Points, in no order, along strands that fork, close into loops and pass close to each other.
Points whose rows are less than 43.3 apart are linked; no others are. Some points are linked to none.
pes: [  5  -5  17  12  -2  -8 -15 -11 -18 -14  -3  -7 -16  10 -19  11  -1 -24
  12  10  10]
Buz: [  8  -9 -22 -11 -16 -18 -10   2  -1  12   0  23  -9 -17 -17  -8  -6  14
 -15  -2   0]
por: [ -8   1   6  25  10   4  -5  -7  18 -11 -18 -25  -1   5  20  11  13 -27
  18   2  16]
Segof: [ 10  -7  14 -10   7   2  -8 -11 -22 -27  14   1  13   3 -15  -6  -2  -6
   1   0   7]
Dab: [ -3  16  36  17   0  -8 -25 -10 -10   7  -3   3 -17   9  -3  15   5 -12
  16  30  -9]
gevin: [  5  -3 -30  -5  -6  17  15  -3   8  11  -1  -4   7 -15 -10  -5 -11   7
  -3 -22  10]
Lakar: [ -2   3  -1  -7   3  -5  -7   3  -5   3  -5   7 -12  -7   1  13  -3   9
  -2  19   6]
sare: [ -7   9   4  -8   6 -15  -2   3   2   8   1  15  -2  -6  30 -10   2  16
  -9  14 -20]
gan: [-16   9  25   3  -7  12  -2  -2  -3   4   7  -3 -21  18  -9  25   5  -3
  13  12  -4]
Zasa: [-11 -11 -15 -11 -14  -2 -24   9  -1 -12   7  17   1  10  -7   8   9 -10
  -6  16  18]
rusu: [ 13 -10  -2  23 -12   8   9   3  13  29   8 -12  -5  16  15 -21   2   3
   0 -30 -18]
lobi: [ -6  15   2 -23  20  -1  20   7   2  -3  -1  -1  12 -13  17  -1  -5  22
 -12   5 -13]
zibuv: [  3  -8  13  16  -3   3  -3 -11  -6 -16  -8 -14 -17  15 -24  19   0 -31
  17  -6  15]
fek: [ -6  -1   4  11 -10 -23  -8  16  -6   2 -13   4 -10  31 -13  16  11 -18
   8  17  -3]
vudu: [ -9   0  -3  -1  -4  24  15  -2   2  -2   9 -16   2   7  -3   4   2  -5
   7 -15   4]
tup: [ 10   0 -12   6   3   1   4   1  -7   4  -9  -4 -10  -6 -13   8  -9   1
  -1  -1   9]
Lonal: [  5   2   4   2  15   9  10  -5  14  -8   2 -23  16 -12  14 -12  -4   1
  -7 -18   2]
fatum: [-15   1 -12 -14 -11  22  -2   2  11  -1   9   4  -6  -5  -4  24   1   7
   5   4  20]
Bos: [-10   9 -10 -18   7  38  18 -10   3 -16   9  -6  17 -10 -18  16  -4  -3
   7  -6  21]
Nuzo: [-10  -1   7  -2  13  -4 -21  -6  -3 -25  -8   8  -5   6   2  11   8 -23
   8  29  28]
viri: [ 24 -17   0  14 -11  -5 -13  -5 -13   5  12  -1  -8   0 -23 -10  -4  -1
   0 -10   3]
Tukem: [ -7   7   5 -14  17  15  -2 -10  17 -10   1  -9   8 -26  10  11  -1   7
   1  12  26]
Div: [  9  -8  10  13   6 -22  -8  -5   3  -1  -6 -10  10   0  26 -23   7  -7
   0  -5 -10]
zok: [ -3  -7  -3   9  -8   8  10   0  -2  -9 -10 -17 -17  18 -27  21   1 -20
  15  -2  16]
domig: [-11  13  29  11  -9   2 -21  -4   2   5   0   7 -18  13  -5  32  12  -9
  17  31   3]
tig: [ 20  -3   0  15  -7 -37 -18   1  -4  22 -10  13 -22 -16  -4  -9  -4  11
 -10   7 -12]
mavo: [ -4  16  18  -1   9  -1  -9  -7 -10   0  -7   2 -18  -8   3  21  -9   0
   2  25   6]
ded: [ 14   3  -5 -16   5   9  17  -6  -3  -9  17   7  29 -15 -15 -23 -13  15
  -6 -23  -7]
toda: [ -5 -15 -24   8  -3  -7  10  10  18  12 -16  -9  -1   2  20 -10   4  -7
  -2 -11   4]
sune: [ 11  -4  -9  -5 -13 -18  -6   5  -5  12   7  29 -13  -7 -10 -14  -2  22
 -17  -6 -16]
lup: [-16  -6 -21 -13 -14  18 -13   3   9  -2   6  17   2  -5 -12  17  12   3
  -2  12  23]
Feg: [ 10   9  26  24  -4 -23 -21  -4 -20   7 -10   0 -15  12 -12  10  -2 -13
  12  19 -18]
foriz: [  1   7  -6 -12 -15 -16   5  12   6  21   3  25 -16  -5  -2  -8   1  36
 -16  -4 -24]
Belap: [-14   5  14 -12   7  -8 -23  -5   4  -8   4  13   9  -9  29  -1  11   4
  -5  26   7]
mif: [-10   3  -8  -8  -4  38  27  -3  11  -3   7 -13   6   3 -17  11  -5  -6
  13 -18  14]
tomoz: [-10  -3   2 -19  -2   1 -27  -4   4  -8  19  19  12 -14   9  -4   7   6
 -10  17  16]
Fik: [ -4 -11 -16  13 -15 -21  -2  18  12  16 -17  -2 -10  11  15   1  13  -4
   1   3  -6]
nemon: [ -5 -10 -14   0 -20  -5  -6  14  19  20   4   7  -9   6   5   3  11   8
  -4  -6  -3]
madoz: [  2   4  18  10  -9 -33 -14  12 -10  15  -2  23  -8  16  -3   0   7   5
  -7  25 -28]
movi: [ 11  -6  -6  14  -8  19  18   1  16  26  12  -7  -1   1   4 -26 -10  11
  -6 -35 -12]
kolun: [ 14  -2 -20   4   0  16  15  -8  15  23   4  -4  11 -22  11 -30 -13  20
 -15 -38  -5]
dokof: [-14   1  24  19   7  21   2 -10  19 -14  -4 -26  -1  14  18  12  12 -26
  22  -1  15]
Bup: [ -5 -11 -20   0  11 -12   7  12  15  -3 -20 -12  11  -6  26  -9   7  -7
  -5  -8   6]
tetep: [-13   2   1   4   6  -3  14  14  -7 -11 -18 -11  -1  20   8   8   6 -14
   4   6  -5]
puluz: [ -6   4  14  17 -14  10   7   2   4  30   6 -14 -14  21   9   8   6   4
  14  -2 -19]
fazov: [  1  -3 -24 -16 -19   5  15   5  12  18  16  21   7  -3  -5 -21  -2  25
  -8 -24 -17]
gizaf: [ 17 -13 -13   9  -9  -3  12  13 -12   8  -2  -4   3  18  -9 -11  -3  -4
   1 -19  -9]
Bipub: [ -2  -4   8  15  -9  12  -6  -1  13  21  12 -14  -3  11  20 -10   7   3
   5 -15 -10]
Fisin: [ 21 -12 -12  15 -14 -11 -13  -2  -7   9  -4  -5 -12  -2 -24   4  -4 -10
   2 -10  12]
gid: [ 20  -8  -3   0   8  -6  11   1  -4 -10   9  -6  22   4   6 -37   0   2
  -9 -24 -18]
rus: [-16   2   0 -11 -12  24   5   4   3   1   6   1 -15  15 -10  27   8  -2
  12  10   9]
fekom: [-14   5 -27 -24  -5  13  26  11  10   1  -6  14  10  -9  -1  11 -10  15
   1   0   1]
sevap: [ -1  -4   4  13 -15 -32 -18  17  -6  10  -6  12  -7  25   0   0  12  -5
  -3  17 -22]
bif: [  5   8  25  11   2   7 -14 -18  -7   9  18  -9 -11  -5  -3   7   2   0
  16   2  -1]
zutov: [ 17  -1   3  24  -7 -25 -21   0  -3  24 -16  -5 -18 -12   0   2  -5  -3
  10   9  -3]
sereg: [  9   3  14  20  -6  -3   8   5  -8  19   6  -5 -16  13  -2   5  -3  11
  10  -3 -22]
tofab: [-11   2 -38 -15 -11  17  20   2  16   9   4  11  19 -19 -10   2 -11  12
  -2 -18  10]
lepil: [  8  -5 -10 -11   9 -17 -13  -5   2 -10  -8   6  10 -28  10 -14  -1   5
 -14   8  13]
naku: [-12   9   7 -11  24   0  21   7  -6 -24 -17 -12  12   5  11   9  -3  -9
   0  10  -4]
zekin: [  4   3  -6 -10  14   6  -8 -12   8 -10  -4  -9  14 -27   7   0  -2   4
  -8   4  24]
vor: [ -8   2   4  18   6   0   6   7   4   2 -22 -23  -1  12  22   2   9 -19
  11   2  -3]
sero: [ 17   0   1  21   4   0  20   3  -9  17 -14 -16 -16   5   4  -4 -11   4
   6 -16 -19]
mobu: [-19   3  13   6  10  -9 -29   3  -4 -13 -15  17 -12   9   4  20   9 -21
   6  41  20]
medor: [ 17  -5   7   6  15 -21   0  -4   1  -7   2  -8  15  -6  19 -33   5   0
  -9 -14 -14]
ditil: [ -2  11  33  -6  27  14  12 -13   2 -35  -1 -27  15  -3  -2   4   4 -19
   7   0   7]
Nit: [-15   5  17  -1   2  -8 -25  10  -6  -8  -4  22  -4  10   6  16   6 -11
  -3  44   1]
mene: [-13  -7   0 -12  -9 -11 -17  16  -6  -9   0  25  -2  14  -2   9  10  -8
 -12  24   5]
kipeg: [  5  16   5 -10  17  18  25  -8  -9 -12   8 -15  11  -7  -6   0 -13  14
   1 -13 -10]
vaser: [  2  -2 -29  -2   9   5  20   2   2   0 -19  -8   4 -15 -12   1 -15  -2
  -4 -11  17]
naf: [ 12  10  11  16  -2 -39 -11   9  -9  24 -14  22 -19   2  -3   0  -3  14
  -6  18 -27]
kemi: [ 16  -9  -8  17   2   8  17   0  -2  11 -10 -20  -6   7  -7 -13 -13  -9
  -2 -28  -4]
vima: [ 12 -11 -27  -3 -21   4  15   7   7  16  10  13  13   4 -14 -25  -7   9
  -6 -34 -11]
guri: [-12  -5  -2  -7  11  12 -16  -4   3 -29  -2   5   3   6   1  12  12 -14
   6  16  31]
mebu: [ 12   2  13  27   1 -26 -17  -3  -8  14 -18   1 -12   1   6   2   2 -11
   6  16 -13]
tez: [-14   7  -1 -19  15  12  24   5  -8 -33  -5  -9  18   5  -4   6   4  -6
   0   2   4]
tobo: [-15   0  11  12   2  24   9  -8   9 -10   3 -27  -5  21   3  11   5 -20
  18 -10   7]
mib: [-13   6  -5 -22   6  23  15  -3  -6 -33   2  -1  14   0 -13  16  -1  -9
   4   7  17]
sem: [ 10 -15 -15  -3 -12  -6   7   7  -9  -1  10   7  14  17  -4 -26   3   2
  -8 -24 -16]
kof: [ 17 -12   6   4   1  -4 -10  -7 -12 -11  13  -6  11   2 -10 -13  -2  -8
  -2 -12  -2]
vagez: [ -5  -9  -6   3  -8  -7   5  18 -11  -8  -5  -3  -1  31  -1   6  10 -12
   7   5 -12]
razo: [  6  17   6 -16  22   2   2  -9 -15  -8   0   4   3 -27  -6   2 -17  20
 -12  12   6]
Zif: [  5  -3  22  -1   3  -8 -17 -12 -25 -17   6   2  -1   7 -21   8  -5 -12
   0  13   9]
bemul: [-12   7  10 -11   3 -11 -15  -3  12  13   3  15  -6 -19  31  -2   5  15
 -11  14  -6]
moz: [  1 -10 -18  -9  -4 -20 -14  -1   3   2  -2  13   0 -16   6 -12   2   4
 -13  -1   9]
Bap: [  9  14  28  -1  23  17  25 -17  -8 -20   3 -29   8  -4  -7   3  -5  -4
   2 -15  -2]
sivuv: [  4  -2   9  15   0  -7 -13  -7  10  10   5  -9  -3  -3  27 -13   7   4
   1  -3  -5]
fisi: [ 18   1 -11  -7   6  12  15 -11   7   5  14  -4  25 -24  -7 -31 -12  17
 -15 -36  -5]
diri: [ -3   0  -7 -28  -1   5 -12  -6  -9 -14  18  22  18 -17 -13  -2  -3   9
 -10  11  13]
govo: [ -8  -5 -13 -12 -17   5   1   4  16  13  15  12   1  -6   6  -8   2  16
  -3 -10  -9]
rofid: [ -6   9   5 -16  15 -15  10   3  -5  -3  -1  14   2  -7  24 -12  -8  22
 -16   3 -24]
bubif: [  8   6  -1 -10   6  22  24  -3  -6   1  17   0  12  -2 -10  -9 -14  19
   0 -24  -9]
Kes: [  0   1  -5 -19  -1  11 -11  -8 -18 -19  17  12  15  -9 -24   1  -7  -6
   1   4  13]
Gigiv: [-14  13 -19 -20   9   9  25   6   7   2  -8   1   6 -21   9   3 -11  22
 -11   1   0]

A tip is a point with one link. Name the tips that can be reached along the links from each point below, in the order of the rows.
zekin: Tukem, foriz
gizaf: Bup, ditil
Kes: zok, mavo
tobo: guri

A fork is a point with three links, a tip a point with one. Leave the first point through the second and follow the links. Name the first fork or tip that comes.
Bup, toda: sem
Gigiv, lobi: Segof
foriz, sune: Tukem
movi, kolun: ditil
madoz, naf: guri
rofid, lobi: tup
vor, por: tetep
Bap, kipeg: Bipub
Tukem, zekin: foriz

How many points has the smallest loop of links through each point below? Write - if it is on no loop.
Kes: 18
Bos: 11
sivuv: 11
Bap: -

Name the points in between on the shortest way along the links from the first point to the second, in order.
vudu, rus: tobo dokof por vor tetep vagez fek sevap madoz naf tig zutov mebu Feg Dab domig gan
sivuv, govo: Div medor gid sem vima fazov
zok, Lakar: zibuv pes Zif Segof kof viri Fisin tup
kolun, gizaf: movi rusu Bipub puluz sereg sero kemi
